A landscape with many peaks, sampled at points; each row gives a point and its height.
From any point a climber steps to the highest of the 6 points nearest to it. It stops when none of these is higher. Distance is the straight distance between rows; heights are no part of it.
z_4: [102 113 109  99 126 112 124 107 127]  h=6.29
z_213: [113  98 166  69 157 132 117  45 114]  h=2.46
z_927: [112 121 109 123 107 156 128 137 164]  h=6.40
z_494: [123 119 114 132 109 167 130 151 171]  h=6.16
z_505: [141 120 128 176 109 114 144 189 157]  h=3.04
z_737: [126 109 163  82 161 119 133  53 101]  h=1.55
z_700: [ 93  84 151  67 144 136 110  51 148]  h=2.06
z_857: [151 163 146 139 135 121  95 119  90]  h=5.93
z_970: [113 130 117 123 105 131 107 126 132]  h=5.91
z_371: [150 164 102 192  78 106 112 214 109]  h=3.62
z_236: [135  98 121 139 134 193 137 174 175]  h=4.96
z_258: [102  74 100 102 153 187 170 155 164]  h=5.14
z_149: [148 163 121 102 147 124 133  92  73]  h=2.28
z_506: [131 114 124 142 118 175 134 163 178]  h=5.16
z_836: [121 131 130 141 103 134 104 136 145]  h=4.81
z_423: [144 151 149 170 128  92 108 150  95]  h=4.31
z_740: [ 94  91 128  92 141 107 136  93 144]  h=5.17
z_566: [155 167 123  96 149 119 149  77  76]  h=2.79
z_866: [140 160 122 182 116  80 115 185  86]  h=5.90
z_995: [ 97  82 101 102 148 179 172 144 171]  h=5.89
z_807: [135 141 145 173 111  92 114 163 114]  h=4.38
z_851: [193 199 152 148 140 115 125  99  87]  h=4.49
z_606: [ 96  87 149  83 147 115 124  71 143]  h=3.05
z_589: [114  89  96 108 139 190 157 160 168]  h=6.32
z_542: [105 106 125  91 141 106 128  92 110]  h=5.40
z_5: [152 166 131 121 137 131 106 105  80]  h=4.55
z_734: [128 145 124 112 127 124 104 111  87]  h=2.68
z_775: [194 215 141 134 120 118 139  73  88]  h=3.38
z_956: [109 108  97 113 121 164 146 144 170]  h=6.35
z_605: [136 138 130  94 156 112 143  79  76]  h=0.38
z_98: [121 134 136 139 107 128  97 134 130]  h=6.45
z_822: [170 171 158 161 146 103 110 128  83]  h=5.77
z_663: [135 125 138 174 105 108 132 176 151]  h=3.92
z_262: [205 215 153 154 117  98 139  83  93]  h=3.43
z_480: [164 169 148 140 141 121 102 113  81]  h=5.35
z_18: [137 133 125 179  98 100 136 187 136]  h=3.23
z_499: [106 120 107 102 119 120 120 112 123]  h=6.28
z_835: [ 88  83 136  92 143 123 137  85 166]  h=3.45
z_462: [102 117 104 110 112 129 123 122 144]  h=6.57
z_714: [142 142 104 183  90 101 136 204 130]  h=3.32
z_172: [127 135 148 159 107 116 101 147 131]  h=4.80
z_552: [131 120 136 158 107 142 125 159 165]  h=3.99
z_231: [132 147 140 136 120 124  89 126 104]  h=3.35
z_118: [106  62 101  96 156 200 159 174 157]  h=6.01
z_478: [184 183 144 174 150  83 128 142  75]  h=3.91
z_889: [113 111 135  90 152 105 133  83  97]  h=3.60
z_238: [133 129 146 169 104 115 117 161 147]  h=4.90
z_189: [117 136 122 124 111 128 100 124 122]  h=4.99
z_225: [ 99  89 142  87 146 109 129  78 133]  h=4.00
z_917: [170 189 127 115 136 128 135  84  80]  h=4.13
z_869: [104  98  96 106 132 173 157 145 169]  h=6.25
z_176: [ 90  92 110  99 133 127 150 111 163]  h=6.20
z_99: [ 93  73 110  97 154 171 178 138 173]  h=5.10
z_591: [132 144 118 100 142 119 124  95  80]  h=1.41
z_525: [100  89 149  48 145 148 108  33 127]  h=1.80
z_934: [102 100  98 105 128 155 156 135 170]  h=6.38
z_445: [129 145 129 124 122 127  96 115  97]  h=3.47
z_150: [175 188 138 130 142 127 118  93  78]  h=4.74
z_980: [129 139 149 156 114 111  99 143 120]  h=4.23
z_926: [129 128 146 164 107 114 109 153 138]  h=5.84
z_309: [122 122 130  92 152 108 135  83  84]  h=1.74
z_786: [158 167 145 176 139  81 114 155  79]  h=3.07
z_139: [129 118 127 148 108 157 128 156 173]  h=5.19
z_487: [ 94 105 107  98 123 119 137 115 145]  h=6.43
z_268: [141 110 135 156 122 167 138 174 178]  h=3.44
z_891: [ 95  83 110  99 147 158 172 128 177]  h=5.87
z_249: [171 178 138 174 147  81 121 155  73]  h=2.42
z_19: [119 108 151  85 160 108 136  67  97]  h=1.49
z_708: [115  82  99 109 145 205 150 173 160]  h=5.75
z_420: [ 98 108  99 107 121 140 147 125 159]  h=6.46
z_153: [ 90  81 124  97 150 148 164 110 182]  h=5.18
z_242: [103  89 157  64 147 134 110  48 128]  h=2.86
z_128: [148 167 128 181 129  78 118 172  79]  h=3.34
z_408: [136 141 119 179  98  93 132 193 124]  h=3.40
z_145: [139 170 109 188  92  95 112 202  95]  h=4.03
z_789: [106  92 160  75 150 121 118  58 122]  h=6.15
z_967: [137 146 153 156 125 111  95 136 102]  h=4.27
z_127: [101 116 100 112 111 137 131 129 154]  h=6.52
z_986: [ 88  79 132  93 144 133 151  93 183]  h=3.79
z_592: [199 196 155 169 144  92 130 117  83]  h=4.57
z_556: [138 125 119 179 103 106 147 195 146]  h=2.98
z_337: [111 114 102 119 112 162 134 141 170]  h=6.41
z_131: [113 127 115 102 127 116 112 106  98]  h=4.70
z_475: [ 90  77 116  97 153 157 173 123 184]  h=5.37
z_711: [ 92  91 108 100 138 145 164 122 176]  h=6.11
z_941: [119 109 103 120 122 180 144 152 172]  h=6.21
z_380: [137 158 108 186  89  96 123 202 109]  h=3.82
z_685: [155 163 154 160 139 102 103 133  88]  h=5.15
z_163: [118 138 125 119 116 126  97 119 104]  h=5.92
z_611: [124 121 120 137 104 156 120 143 167]  h=6.09
z_282: [140 135 116 182  96 102 140 200 137]  h=3.08
z_588: [125 130 141 153 102 126 109 148 146]  h=4.46
z_806: [136 119 135 169 110 128 134 173 166]  h=2.76
z_583: [ 91  79 146  82 145 133 125  68 170]  h=1.78
z_788: [188 205 136 129 127 125 134  80  84]  h=3.97
z_287: [150 158 152 148 135 113  96 126  93]  h=5.26
z_190: [186 187 156 161 149 103 121 120  82]  h=5.12
z_17: [123  99 107 121 131 193 144 164 171]  h=5.83

Where does a climber stop that starts at each point below?
z_423: z_857
z_552: z_462
z_740: z_462
z_835: z_462
z_268: z_462
z_408: z_926
z_149: z_857
z_150: z_857
z_282: z_926
z_556: z_926
z_505: z_926
z_714: z_866
